Each row is a point on a landscape with many valleys, with its height.
From any point a ball rolls to the lowest of the 2 points nearest to it. It stops when none of these is lower. Distance is the straight distance between rows; heights are no part of it.
Rokel height 535: [159 129 159 186 166  71  62 136 133 156 139 155 134  98 170  81 152  80
 125 180 157 134 113 114 135 108 125 104 181 141 165 101 108 103 118  87
 174  72 135 101 163 135 127 137 139 106 124 196 159 206 170 193 125 123]
zabuz height 527: [146 110 143 166 122 137 215 118 161 182 187  62 117 146 140 187 129 118
 115 131  74 175 144 165  87 127 114 184 100  67  85  64 117 141 108 124
 135 100 157  97  94  87 117 159 169 133 171  82 120  90 124 116  90 170]
nelir height 534: [156 150 197 136 146 125 118 139 130 218 140 135 171 167 144 104 102  92
 147 137 159 129  94  98  85 127 113 139 182  93 172 118 117 119  87 109
 142  85 129  67  96 131 136 143  91 110  88 195 130 201 145 160  89 199]
Gupe height 354: [127  97 169 184 163  76 141 128 178 174 152 107 168 150 143 171  91 128
 197 127 126 151 110 115 119 147 159 162 152 113 158 119 147 165 105 116
 110 108 114 135  60 123 159 122 153 137 156 142 105 112 112 134  97 170]
Fuliv height 575: [196 151 137 164 156  90 122 154 165 163 130 190 144 138 136 126  92 111
  94 169 156  88 111 137 163  84 106 142 151 132  94  97 158 108  92  92
 106  91 158 129 139 153 120 138 127 125 151 154 155 124 168 155 131 164]
sipor height 622: [143 170 128 156 150  92 108 143 141 134 129 180 143 135 152 115 106 124
 106 160 147  87 126 157 153 102 104 146 148 138  91 116 138 111 122 122
  86 121 156 142 171 144 125 104 131 115 119 153 156 143 133 161 155 132]
nuzak height 673: [125 123 126 155 110 158 193 142 172 122 190  92 102 137  87 148 130 154
 110  67  74 164 180 159 129 177 148 183  96 108 100 129 132 166 138 137
 113 156 125 108 125  79 132 144 163 132 176  67  63 112 118 110  93 104]
benis height 381: [119 109 130  92 115 127  71 114 114 130 119 151  90 114 134  62 162  78
 103 150 134  79  96 136 144 155 115 113 142 130 168 117 104 123 100 109
 169 128 148 124 168 138 124 129 102 117  92 203 156 183 155 164 175  78]
Fones height 241: [140 127 121 136 162 136  82 121  98 112  79 191 136 107 165 116 136  83
  83 168 140  95  91 127 119  87  92  76 113 165 118 121 134 102 136  87
 130 100 163 115 166 149 142 135 114 141 120 124 182 122 152 155 162 146]
nad height 632: [137  68 100 122 147 108 100 110 111  92 103 172 147  83 145 144 121 139
 164 159 102 135  97  93 110  89 106  91 101 150  98 154 141 127 183 109
 121 155 116 180 114 129 165 118 130 151 140  88 154  57  84 107 117 153]
nef height 265: [128 104 112 100 121 144 102  89 138  72 142 161 133 130 116 125 115 161
 139 103 169 114 117 155 146 102 169  67 113 202 162 159 143 149 172  89
 114 127 106 120  87 150 122 128 130 151 167 123 108 137 157  82 115  86]
nem height 628: [113 137 135 202 130  40  85 149 162  98 160 133 134 135 141 121  95 129
 185 134 106 120 152 134 177 183 149 178 145 167 135 117 148 160 147 133
  96 163 119 122 146 118 166 100 195 105 160 126  97 141 113 176 155  84]
vadev height 790: [113 118 119 113 159  97  44 111 122 107 118 141 178  85 143 118 139  95
 172 167 143 126 132 126 111  96 122  60 133 170 162 157 108 110 176 120
 133  88 127 114 161 147 153 110 129 133 115 167 159 155 109 144 128 108]
rubus height 319: [ 86 114 116 116 117 153 127 141  81 104  84 127  66 118 118 126 155 103
  75 132  81 111 126 114 147 129 116 130  90 145 111 141 150 112 109 126
 122 141 162 133 167 107 113 127 124 123 122 110 140  98 104 127 168  95]
Rozo height 179: [141  93  74  62 137 208 145 116  55 112  66 141 131 135 114 149 139 172
  96 118 138 144 126 118 109  67 158  75 130 123 100 131 157  96 177 152
 158 114  98 134 113 151 112 150  90 160 131  97 168  69 145  63 110 131]
zala height 702: [123  66 114 132 109 107 126 125 150  78 157 119 113 127 105 119 141 154
 143 103 119 136 138 140 150 183 179 125 114 162 140 170 150 176 140 115
 102 168 106 137  91 103 131 112 141 129 195 101  67  96 120  87 124  89]
Falo height 523: [137 138 151 201 150  72 147 167 141 135 150 156  75 102 130 140 118  99
  86 149  97 136 105  87 153 122 115 149 100 149  99 114 167 123  83  81
 121 135 162 132 129 109 141 144 161 107 166 101 133 105 122 142 131 148]
til height 215: [118  52  83  50 124 189 139  99  72  81  68 123 137 134 107 144 134 190
 136 109 165 146 107 122 132  84 173  63 132 158 139 143 154 130 182 132
 172 125  79 132  89 161 115 164  77 158 140 124 149  98 144  84 111  77]
beka height 604: [111 181 137 168  86 107  69 130 126  86 134 126 117 121 168  85 136  99
 143 100 147 109 139 123 142 158 164 119 103 164 177 142 114 160 113 117
 140 146 137 129 168 113  92 106 142 102 108 166  89 192 137 181 170  72]
kan height 513: [132 143 122 145 136 168 188 143 120 162 148 120 111 110 121 188 136 127
  88 143  94 139 149 131  92  90  73 153 105  69  52  99 138  96 132 109
 118 121 157 146 124 117 129 140 145 147 135  70 159  65 101 102 113 170]
mipi height 512: [121 148 161 167 124 147 170 138 146 147 140  91 135 162 141 155  95 123
 135 110 113 138 130 137 115 155 142 164 114 133 148 126 109 145 111 163
 121 122 156 120 117  94 116 112 141 110 119 118  90 141 106 154 116 147]
rop height 520: [178 149 135 188 147  95 130 137 176 165 168 195 151 155 118 114  66 143
 109 154 132 101 133 151 173  88 140 161 117 118  65  84 169 126 115  79
  72 113 126 112 118 167 141 131 142 147 168 113 127 105 154 137 122 154]
nagak height 706: [102 194 177  94 132 240 162 175  53 116 108 103  76 152 104 137 138 118
  59  86 119 134 127 103 105 109 128 107  87 150 157 132 117  94  95 114
 137 110 150  71 121 120  77 150 111 107  90 103  99 140 103 110 112 133]
tifa height 651: [123  97  99 116 143  82 100 104 144 104 114 149 181  83 143 160 109 131
 188 165 126 138 133 111 127 109 104 112 143 125 111 158 117 115 174 141
  98 139 108 186 128 123 191 111 133 147 127 119 167  78  67 126 119 165]
mozo height 724: [116 200 182 105 125 224 204 163  93 128 146 102  76 133 103 165 134 130
  60  88  99 143 139 136 111 106 133 125  94 137 134 123 129 127 131 111
 115 104 145  90  97  97  93 152 138 123 132  72  92 115 115  94 104 130]
gonem height 410: [142 102 154 189 148  51 111 149 185 151 172 144 157 131 127 134 107 123
 180 142 141 140 105 115 165 145 186 141 153 132 149 121 155 177 120  97
 110 105 102 122  80 113 165 109 154 131 171 144 105 135 146 137 110 143]
Puz height 337: [120 173 170 160 130 170 129 143 101 105 137 148 116 145 132 125 116 116
 101  93 139 117 111 118 128 119 174  87 119 171 158 179 134 121 119 114
 107 115 131  93 115 130 102 138 131 106 146 124  92 168 140 129 127 137]
Zuna height 858: [147 178 148  76  98 210 168 149 122 146 118 133 108 143 128  97 137 123
  94  97 167  88 126 145 123 135 124 127 135 111 135 141 125 129  92 154
 133 113 147 123 136 124  99 118  82 107  82 160 119 150 129 122 127 135]
lod height 326: [147 180 174 193 166 128 192 164 133 192 132 122 108 143 137 153 100  86
  89 161 103 148 100 108 106 121 100 184 112 115 131  86 128 123  79 101
 133  85 175  84 106 102 123 156 133 109 125 101 142 139 111 156  92 200]
luze height 743: [129 132 163  89 105 231 186 143 100 118 141 104  64 126  87 129 143 143
  63  89 119 141 133 125 144 117 170 106 103 114 127 135 153 134 122  97
 136 121 121 109  85 116  90 143 131 147 160  87 104 102 152  63 110  97]
Tuv height 841: [129  38 114  70 144 142  70 108  90 168  84 111 106 139  90 122 118 114
 139 164 142 131  79  84 133 115 122  78 147  85 149 118 122 110 149  91
 171 130 102  94  95 188 153 159  83 125  97 186 197 167 140 114 145 163]
rig height 677: [108 137 140 140 146  84 151 128 160 163 129 119 159 141 146 148 116 147
 146 145 122 120 146 150 114 141  86 183 161  97 117 110 107 105 115 175
 100 132 134 178 143 118 150 103 145 123  99 163 156 114  98 146 129 158]
Mone height 672: [124 133 103 121 146 151 132 125 122 123 110 119 203 117 137 165 120 162
 178 133 116 141 146 116  83 114 101 132 158 117 104 181 104 111 161 178
 107 135 100 169 142 115 160 116 117 150 106 125 143  99  67 124  93 171]
losar height 712: [143 130 155 137 156  76 126 138 163 191 125 135 188 146 148 148 102 145
 176 156 153 120 147 134 127 109 105 172 181  95 113  98 119 104  97 156
  96 100 133 156 128 122 160 109 140 131 110 177 166 102 124 158 122 174]
Damev height 613: [115 158 144 246 128  59  74 158 123 105 118  99  91 108 178 117 149  73
 120 122 100 172 125  58 132 172 131 130  91 155 166 111 134 142  95 118
 164 161 135 123 170 112 104 125 159  74 122 138 111 207 128 186 160 102]
suna height 787: [103  45 117 107 104 102 160 112 133 133 125  79  86  91 116 144 167 130
 126 136  96 161 125 131 131 159 123 132 128  92 112 113 146 138 116 146
 136 149 127 169  95 112 122 117 131 123 170 113 129  80 122  83 141 129]
nubad height 602: [105 197 104 129  98 179 197 148 117 118 142 102 102 148 101 156 128 150
  77  95  91 139 172 162 129 147 100 196 104  89  88 106 123 115 133 161
 125 148 169 133 164  93  86 132 157 115 105  75 117 114 112 119 130  98]
kanef height 398: [ 94 125 134  98 130 160 163 142  78 149  89  97  92 115 122 149 161 109
  75 129  87 147 126 101 114 141 100 137 103  98 117 126 120  99 100 150
 144 126 173 139 150 113 127 131  95 120 105 118 133 110 107  99 146 134]
tiper height 348: [136  87  78 116  68 130 211 104 178 155 206  56 103 129 105 153 158 152
 152 108 122 179 169 167 128 175 153 142 121  63  91 105 130 181 109 129
 156 149 106 137  98 125 129 134 132 142 191  91  92  94 187  86 102 127]
ros height 909: [122 108 124  52 108 132 152 100 138 146 141  65 156 121  85 121 160 153
 195 101 165 139 152 128 117 168 127 114 178 111 186 165  85 136 126 198
 152 129  85 173 111 110 122 115  97 127  95 176 127 131 116 118 115  95]
feg height 448: [ 94 100 140  68 108 152  68  99  80  93 124 123  84 124 127  51 174  87
 122 100 125  94 112 114 143 179 124 109 114 131 178 142  76 139 106 121
 196 170 133 125 162 142 120 126 106 131  71 177 123 178 127 138 173  47]
Lere height 313: [133  77  98  74 100 106 157 100 153 108 120 119 101  85  97  96 158 147
 126 129 152 102 117 172 179 168 126 123 138 132 156 113 131 161 135 147
 146 143 140 165 131 113 128 112 121 122 138 148 133  97 136 120 172  50]
Zifu height 898: [139 105 107  67  89 152 170  98 145 130 134  83 142 114  85 124 148 156
 155 123 165 123 143 142 130 147 144 108 176  90 144 165 123 142 130 172
 151 128  93 172 114 119 107 113  81 136 113 153 140 120 154 106 117 109]
Duz height 603: [101 111 185  94 133 129  78 116 111 161 114 100 121 167 129 106 156  93
 150 132 102 135  99  89  71 189  81 133 141  97 173 126  69 112  78 155
 173 125 148  94 111 147 154 153  91 114  89 174 118 190  91 133  95 173]
samaf height 414: [131  97 178 208 158  52 173 122 155 177 146 111 154 170 181 199 101 137
 179 118 120 170 106 134 124 164 117 223 136 127 152  66 128 135 106 138
 132 103 126 120 108 101 173 144 173 114 150 130 117  89 104 159 111 158]
ger height 641: [ 99 142 140  66 109 162  90 119  92 124  95 105 131 161 127 115 171 133
 154  96  95 125 123 100  77 166  94 129 141 116 143 156  69 107  93 181
 178 120 129 119 148 152 138 120  70 125  64 160  95 164  85 126  86 155]
Geru height 471: [106 118 146 182 136  62 133 163 156 117 127 136  79 115 150 156 121 110
 104 146  87 126 127 119 148 160 111 177 122 143 113 106 162 129  88 117
 118 151 158 137 143 109 140 118 171  99 168 122 129 121 110 138 150 119]
fule height 187: [157 122 101 135 173 103  94 120 121 109  99 207 146  96 152 136 110 118
 109 180 143 106  82 127 133  57  88  79 112 165 101 100 144 101 166  76
 114 108 153 137 147 188 143 136 126 146 135 108 172 102 145 136 145 159]
zaru height 617: [128  81 121 158 152 113  96 116 114  99 118 157 108  87 159 149 126 110
 133 164  98 162  85  62 111  86 130  78  95 136 123 152 162 129 148  73
 116 147 118 147 104 133 177 129 126 139 156  95 144  71 104 104 129 187]
tulu height 552: [111 193 108 120  95 140 170 150 129 141 113 113 112 151 121 150 107 135
  72 119  95 120 154 134 118 140  85 203  88  97  89  96 110 106  99 160
 115 155 176 136 166 113  96 115 115 113  68 114 123 147 121 152 148 125]
Befe height 627: [ 97 168 134 195 103 109  76 156 106  88 127  98  95 121 151 108 129  98
 137  89 106 145 136  86 127 182 156 113  81 154 177 150 130 163 115 115
 131 171 133 118 159 107  96 112 156  88 116 150  73 207 125 178 184  71]
bufa height 863: [166  89 128  51 118 156 107 118 127 185  89 117 137 142 104  93 126 116
 113 161 149  96 115 103 126 106 104 102 168  74 148 120 120 119 118 138
 152 111 106 101 120 169 139 132  74 133  75 199 182 151 158 111 127 177]
Viv height 609: [159 116  38  81  87 166 173 109 122 122 151 116 146 125 103 150 155 178
 128 129 146 154 149 167 131 105 131 118 124  95  71 120 147 138 150 135
 154 139  90 172 120 158  96 132 115 168 155  97 156  78 181  72 118 133]
rigo height 95: [156 129  84 108 149 150 125 102  91  75 122 207 171 121 150 136 109 172
 110 122 134 127 117 140 121  56 136  79 102 185  88 146 157  78 187 123
  98 152  89 134 131 171 136 147 147 179 151  53 140  56 105 100 106 141]
guge height 567: [151 123  80 134 100 151 170 113 136 142 158 116 131 121 115 162 153 144
 127 140 105 150 165 158 106  98 103 138 117  68  29 116 147 102 137 129
 130 138 114 169 125 138 134 137 141 177 160  76 151  68 141  69 110 158]
zepiz height 295: [146 136 143 121 127 154 103 122 138  99 155 150 113 126 126  97 106 134
 128 111 181  97 105 132 155 110 196  59 122 171 170 164 146 156 151  77
 111 114 106 106  89 142 123 135 132 133 163 129 102 170 175 108 124 112]
Zuk height 660: [132 189 136 196 145  48  75 137 142 127 117 173 172 126 178 125 101 113
 142 161 139 100 154 129 148 102 102 170 157 145  99  99 106 103 128 135
 111 139 146 127 189 140 144 118 176 105 107 161 158 150 117 205 154 133]
gat height 439: [155 186 155 173 178 137  83 143 117 151 116 179 172 129 165 102 124  90
 136 152 150 124 114 107  90  88 120  94 143 134 124 157 114 101 130 113
 123  99 132  90 154 150 133 122 116 115  99 151 140 171 122 159 110 210]
togu height 249: [153 108  85 135  88  96 203 114 188 158 216  79 121 144 104 137 148 151
 141 119 105 157 184 182 122 163 119 184 133  57  54  91 131 149 119 148
 122 166  97 138 116 116 139 140 151 156 182  89 111  84 203  88 113 120]
Pigun height 773: [121 122 143 142 174  56  67 128 158 139 129 129 170 106 151 130 107  77
 207 177 151 129 135 106 109  93 155 105 163 141 169 145  96 122 159 119
 107  89 113 129 128 113 156 113 150 131 133 179 149 144 115 152 125 141]
biv height 486: [169 159 175 167 163  99  71 146 125 178 137 149 180 129 153  84 128  82
 137 153 167 132 114 109 106 100 136 101 174 107 154 136 109 109 124  93
 150  75  99  76 129 139 121 135 110 116 101 190 146 228 162 165 105 172]
Monid height 397: [154 131 115 139 142  61  93 130 193 138 168 163 184 122 109 126  84 155
 196 146 158 116 139 164 162 106 168 121 127 144 111 124 138 160 155 100
  84 102 102 119 110 150 153 110 157 149 172 126 114 118 138 127 101 128]
kiko height 458: [127 116 109 102 126 186 188 135  96 161 109  89 118 122 113 174 163 108
  85 131 103 152 138 120  83 100  82 131 121  76  98 111 126 106 122 158
 144 119 171 143 137 112 117 132 115 129 120  89 150  89 113  86 122 157]
bav height 802: [120 137 124  58 151 131  75 111 131 108 104 156 193 123 126 117 114 103
 163 145 186 103 142 140 122  72 142  60 150 144 163 153  91 112 179 128
 119  79 104  97 129 152 125 135 101 144 105 151 166 172 132 122 103 101]
Miv height 812: [119  34 109  90 105 135 127 106 109 119 104 114  87 103  91 134 148 134
 113 150 119 141 107 121 139 134 142  92 126 102 148 138 146 139 129 124
 155 131 125 144  85 144 122 131  96 130 155 128 159 101 141  83 144 123]
gep height 689: [107 142 121 124 138 140 102 131 112  98 103 119 169 129 132 154 122 143
 165 113 114 126 159 121 114 136 140 123 134 160 130 205 114 115 153 169
 113 150 118 148 149 114 111 113 122 110 106 128 113 141  85 134 122 140]
sab height 170: [107 201 149 168 140 159 162 165  97 114 136 131  91 126 119 151 114 134
  72 116  69 145 142 113 118  98 103 152  84 148  86 134 139 101 136 100
  93 153 155 122 140 102 120 148 177 115 119  34 109  91  76 127 124 150]
nemu height 424: [137  88 142 116  86 130 195 109 186 167 187  61 107 132 108 141 126 148
 175 104 147 159 142 147 129 184 152 140 141  69 148 122 134 192 125 146
 147 135 119 148  58 106 130 118 130 131 160 135  79 116 162 110 116 129]
vobo height 442: [ 91 158  93  95  94 142  53 117  78  91  61 154 116 126 138  94 158 118
 104  91 105  94 140 125 136 122 124 119  83 168 126 140  94 113 107 140
 137 152 134 139 186 136  89 116  98 128  73 144 123 163 127 165 160  83]
sunuz height 240: [118  69  70  46 101 111 129  94 142  85 118 135 133  85  91 111 138 157
 151 131 156  97 115 183 169 125 127  99 129 159 160 129 150 171 168 135
 137 130 138 165 111 129 111 134 102 152 143 108 127  92 146 110 152  40]
salaf height 589: [ 95 156 153 215 121  53 128 128 164 118 134 122 148 153 157 159  74 147
 179 111  92 134 160 129 144 186 135 221 129 121 128  97 125 154 134 179
  89 167 132 124 132  98 150 107 186 106 105 114 103 156  93 187 150 117]
tima height 301: [123 110 123 125 155 141  76 110  80 120  97 173 105 109 139  89 159  95
  83 158 134 104  87 134 119 113  94  71 121 169 148 112 110 108 127  99
 172 114 166 103 170 157 117 130 101 124 117 153 170 168 159 144 174 102]
gul height 756: [113  82  84 115 111  93 166 125 133 120 130 107 106  99 103 144 159 144
 124 127  95 141 155 153 125 167  96 163 141  93  94 128 141 121 133 177
 126 154 134 183 145  92 125 108 143 141 145  93 129  87 115 109 142 113]
fad height 640: [117 184 112 141  97 188 211 157 152 125 188  98  95 142  82 141 137 169
  87  80  77 148 186 184 126 151 115 186 106  92  55  98 121 148 151 125
 117 138 141 113 140  94 116 154 172 129 144  44  97  97 129 109 117  77]
depe height 236: [ 93 180 126 136 123 165 130 149  57  97  93 146 104 131 133 150 135 135
  62 110  80 129 123 105 109  93 118 132  89 155  98 143 134  90 141 113
  99 152 149 124 160 114 115 143 150 119 100  62 122  84  80 128 154 127]
pugab height 136: [171 131  73  82 149 192 127 105 103 101  82 170 164 131 140 136 115 167
 110 124 165 132 118 132 123  45 130  79 118 150  99 133 151  83 175 133
 119 108  91 124 122 189  97 137  97 171 129  89 165  76 132  82  97 158]
mesu height 403: [ 75 110  85  76 101 145  75 112  69  72  68 127 102 129 133  90 167 114
 120  92 100 108 132 108 148 155 121 125  85 154 154 146 100 131 110 153
 168 170 133 129 174 110 101 123  92 122  74 137 114 145 112 145 166  47]
Tife height 296: [133  67  46  78 116  78 115  96 158  73 145 144 147  87  83 131 134 170
 173 145 144 126 126 192 155 126 129 115 127 182 136 116 142 158 169 111
 108 148 119 150 106 143 143 112 116 169 169  98 113  89 141  89 120  66]
Papus height 237: [112  77  78  72 134 161 122  89  95  71  92 158 139 126 121 141 129 190
 124 104 157 129 113 155 137  78 157  64 101 212 145 127 165 137 173 110
 142 130  92 126  83 168 113 161 108 174 161  89 124  79 164  78 116  69]
Ret height 817: [133 163 142  72 138 133  92 133 146 146 121 135 189 130 127  99 122 106
 165 144 167 105 156 137 111  91 130 105 181 113 147 162  82  99 137 156
 102  93 114 121 146 132 134 115  89 128  84 181 150 164 113 129  99 143]
pir height 406: [126 107 119 107  95 110 152 138 170 122 143 125 104 117 121  95 136 127
 124 123 152  79 125 147 166 181 127 164 147 123 155 111 135 156  99 152
 118 139 145 169 131 100 129 110 141 112 118 144 123 123 153 145 175  92]
lonen height 751: [136 134 154 114 151  57  94 128 171 175 127 113 169 133 133 143  92 108
 209 174 170 139 129 119 135  86 163 129 178 102 142 126 117 137 131 122
 102  81  97 143  99 133 156 121 148 132 129 198 156 128 142 133 115 163]
fogi height 758: [155 141 141  69 113 225 171 120  83 104 104 133  64 146  96 127 125 148
  64 110 142 128 115 123 142  83 187  90  99 147 134 114 164 114 120  76
 133 122  85 107  87 148  86 157 124 158 146 100 130 110 171  64 125 112]
fipum height 566: [146 116 154 201 159 100 119 148 104 128 138 161  89 114 131 126 124  89
  77 169 127 136  84  82 144 121 135 102 109 133 130 137 158 136  94  69
 135 115 148 120 123 133 135 152 124 120 167 129 147 141 160 136 132 164]
tamo height 874: [159 145 143  63 101 230 197 124 115 148 120  95 107 144 101 103 140 129
  72  97 172 114 123 127 120 124 132 117 144  78 158 157 134 124 122 136
 157 110 119 121 104 136  98 137  68 124  99 152 123 143 152  95 123 135]
Nosok height 400: [120 200 145 129 158 172  80 135  60 108  87 178 151 141 166  99 146  98
  99 116 152 135 124  90  95  86 114  72 124 160 118 172 108  77 139 124
 123 120 128  72 160 159 133 124 112 120  95 107 139 139 102 141 113 195]
Gepa height 837: [138 205 156  85 109 170 106 125 124 127 129 167 160 137 141  78 129 108
 125 118 184  66 139 151 125 111 142 106 155 145 140 162 106 112 118 138
 125 106 128  98 167 143 102 115 100 112  81 160 117 184 143 144 118 139]
guk height 554: [106 137 157 179 120  85 164 140 168 140 142  96 156 172 136 156  88 149
 174  90 112 142 142 158 136 196 142 215 136 120 157 101 110 166 126 188
 103 136 133 125 119  85 152 100 164 109 121 124  66 137 104 175 133 121]
dufo height 362: [164 102 102 163 101  73 185 117 197 173 193 115 134 138 103 128 137 175
 161 128 128 143 172 189 135 153 111 197 145  70  69  61 147 142 115 145
 111 152  99 150 112 143 157 115 160 148 170 126 121  64 192 107 117 129]
pamud height 693: [128 122 120 148 118 133 169 143 169 110 180  93 129 144  93 138 118 174
 151  68  92 151 162 156 143 203 169 157 122 139 123 152 141 175 145 153
  96 166 104 132 107  94 142 117 154 113 183  83  47 118 103 107  98  82]
nover height 474: [145 104 158 183 147  99 201 113 168 193 160  85 135 167 167 190 113 135
 149 135 118 166 105 152  86 138 113 214 117  85  99  55 122 131  96 148
 129  91 162 120  82  89 136 153 162 121 163 101 125  87  91 143 101 178]
vitu height 388: [ 78  94 114 131  98  93 121 143 113 105  97 113  69 109 142 127 151 108
  98 130  81 116 129  99 159 168 113 150  86 143 124 136 166 126  97 136
 129 161 165 141 156 101 118 123 149 109 141  97 121 116  95 131 181  82]
Rif height 562: [134 178 147 179 105  85 107 151 164 128 138 150 108 129 153  83 108 114
 124 106 152  97 126 133 173 171 157 176 135 150 148 107 124 168 112 101
 123 134 148 113 171 105 120 106 165 101 129 160  88 173 167 196 183  78]
giber height 571: [116 112 202 131 144 141 106 131 132 182 136  92 136 160 139 111 108  87
 147 130 119 147  90  86  76 164  97 122 149  97 181 139  89 117 100 128
 175 116 131  72  90 141 147 149  90 111  91 183 121 200 121 133  91 188]
rez height 715: [125 116  85 113 128 111 161 115 145 150 125 115 142 124 126 156 146 150
 127 148 125 117 149 165 126 136  68 178 172  82  86 106 117 117 121 203
 115 134 133 199 166 126 132 110 130 138 114 146 177  99 119 127 147 129]
Rogub height 460: [181 140 111 172 133 110 151 121 186 166 196 165 169 167  94 134  76 186
 133 133 120 115 178 188 158 122 132 186 136  89  51  83 146 137 135 131
  82 137 102 130 116 155 159 117 147 164 164 121 117  92 151 113 103 130]
gar height 891: [161 105 127  56 130 107 123 120 144 185  99 111 145 138 125 100 147 121
 127 164 150 106 133 143 129 110  85 129 183  82 132 103 113 105  98 167
 135 111 133 153 142 139 133 110  88 142  84 199 176 114 157 115 135 159]
Saza height 657: [100 122 122 170 135  71  65 131 155  78 151 140 140 115 143 115 124 129
 160 139 135 114 144 142 156 165 165 123 131 185 140 156 155 164 159 111
 105 139 134 120 136  97 135  98 181 116 173 127 114 152 116 162 165  65]
fuma height 494: [ 99 204  92 105  75 143 117 129 105 116  79 127 137 143 134 122 139 139
 115  83 119 108 148 126 121 148 108 170  95 120 120 127  95 102 108 178
 119 171 133 155 171 113  90 116  96 118  55 116 118 163 123 153 141  98]
Zop height 694: [118 136 151 209 161  58  88 138 147 128 130 163 143 115 192 145 122 106
 163 165 119 119 129  82 132 121  98 146 152 135 115 119 125 110 131 112
 112 153 143 151 154 125 181 122 167 106 128 135 156 122  80 184 130 174]
gen height 371: [130 203 137 143 153 182 101 132  53  75  97 161 146 156 167 115 141 120
  97  94 156 117 126 135 108  97 153  74 105 208 133 174 120  96 143 124
 100 129 116  84 171 140  90 129 136 123 115 113 111 165 118 144 135 135]
lakud height 827: [113  16 106  76 111 145 112  91  91 146  80  91  89 117  93 138 135 142
 133 168 128 150  89  88 139 115 144  83 135  90 141 126 143 138 142 112
 170 144  92 131  86 180 137 140  89 139 124 159 176 128 147  74 143 152]
busek height 139: [163 131  98 140 163 116 118 119 134  96 133 201 145 107 144 127  97 142
 109 157 134 103 104 148 128  56 118  97  98 181  93 113 156  89 174  91
  78 130 117 135 132 179 135 143 138 175 164  76 154  97 133 126 124 153]
Bog height 595: [131  62 139 153 157 101  82 121 102 117 115 144  91 115 128 130 120  94
 105 184 130 150  68  70 139 102 138  64 112 147 145 140 161 128 137  57
 153 121 127 118  98 160 139 154 122 142 154 119 169 129 147 111 149 157]
gogi height 251: [123 203 176 167 163 166 171 165 112 138 124 106 110 133 136 166 110 104
  98 133  91 156 112  97  89 107 108 155  91 129 109 107 115 106 116 116
 120 105 180  95 123  98 108 154 144 111 118  62 107 120  65 142 103 190]
bip height 579: [131 130 139 237 159  65  74 143 116 132 137 128  91  89 162  92 159  93
 113 157 133 159 117  92 133 141 119 106 141 169 163 101 135 128 116  90
 168 108 142 132 179 117 107 138 161  87 134 170 145 206 136 194 155 102]
Nuvo height 703: [ 90 164 136 137 131 135  76 138 130  86 124 107 173 130 128 130 125 125
 188  98 139 125 159 114 125 141 150 117 140 171 160 202  86 139 143 165
 112 148 114 133 149 113 125  99 127 108 107 146  89 181  94 164 118 108]
noke height 497: [117 137 158 149  94  81 145 149 190 148 143 122  92 134 145  78 115 139
 128 107 146 108 122 154 188 203 143 186 142 120 143  99 140 169  95 126
 116 144 156 142 145 103 148 111 160  97 135 156  85 114 149 175 183  65]
ruk height 346: [137  93  75  91 115  65 103 108 193 108 159 138 166 101  97 122  98 166
 191 167 153 121 130 179 165  93 134 122 122 158 122 105 127 153 168 111
  91 129  99 147  98 167 137 113 133 165 152 125 131 112 140 106 107 106]
Vud height 687: [111 161 166  90 149 226 113 142  28 110  86 142  93 149 111 100 161 105
  61  88 103 126 108  83  93 123 128  92 118 149 150 174 119  91 105 116
 169 140 123  51 139 143 115 157  87 120  87 144 128 163 115 108 118 134]
nat height 886: [164 119  90  57  92 230 199 110 125 132 132  73 144 141  99 135 146 160
 130 101 191 125 146 122 121 119 146  89 163  75 134 164 140 139 144 165
 185 113  69 159 109 145 102 137  82 138 107 143 146 125 173  82  98 127]
danug height 663: [107 140 128  62 130 204  94 125  64 128  80 143 132 154 111  93 178 134
  99  83 103 120 127  98  80 134  92 106 134 112 126 155  86 102 106 168
 176 125 117  94 142 157 126 133  57 129  65 147 125 162 101 118  88 149]
Rufaz height 680: [ 95 105 139 130 115 114 109 116 136  76 143 117 109 104 122 104 126 122
 152 111 131 125 140 126 159 174 174  97 131 168 173 173 136 171 150 124
 116 149 129 137 117 101 137 116 140 115 161 138 100 141 111 128 162  61]
kodir height 470: [141 112 173 147 114 158 197 123 174 146 180  57 135 149 117 141 107 139
 156  92 116 149 114 125 119 196 175 153 116 102 169 131 125 177 117 144
 137 113 130 122  63  87 131 129 140 117 144 134  58 133 145 128 123 130]

For each start below, name the point where the ball stops.
Mone -> rubus
guge -> rubus
Rufaz -> togu
ros -> rig
zepiz -> rigo
pamud -> mesu
beka -> sunuz
benis -> rigo
Zuk -> togu
Ret -> rig
Tuv -> rig

Call two points neighbours if one is among the 2 nearest of the other. Go from one point of each pair to the other, from neighbour to neighbour, staying as low as possible. Name the highest point that can't be avoided.
sunuz and Gupe -> gonem
sunuz and sab -> zabuz
mesu and rigo -> feg

Write out the way that a ball takes from each point below.
fipum -> Falo Geru vitu rubus
Zifu -> nat tamo Zuna Gepa Ret bav vadev Pigun lonen losar rig
gat -> Nosok gen Puz zepiz nef Papus til Rozo pugab rigo
gep -> Mone tifa nad zaru Bog fipum Falo Geru vitu rubus
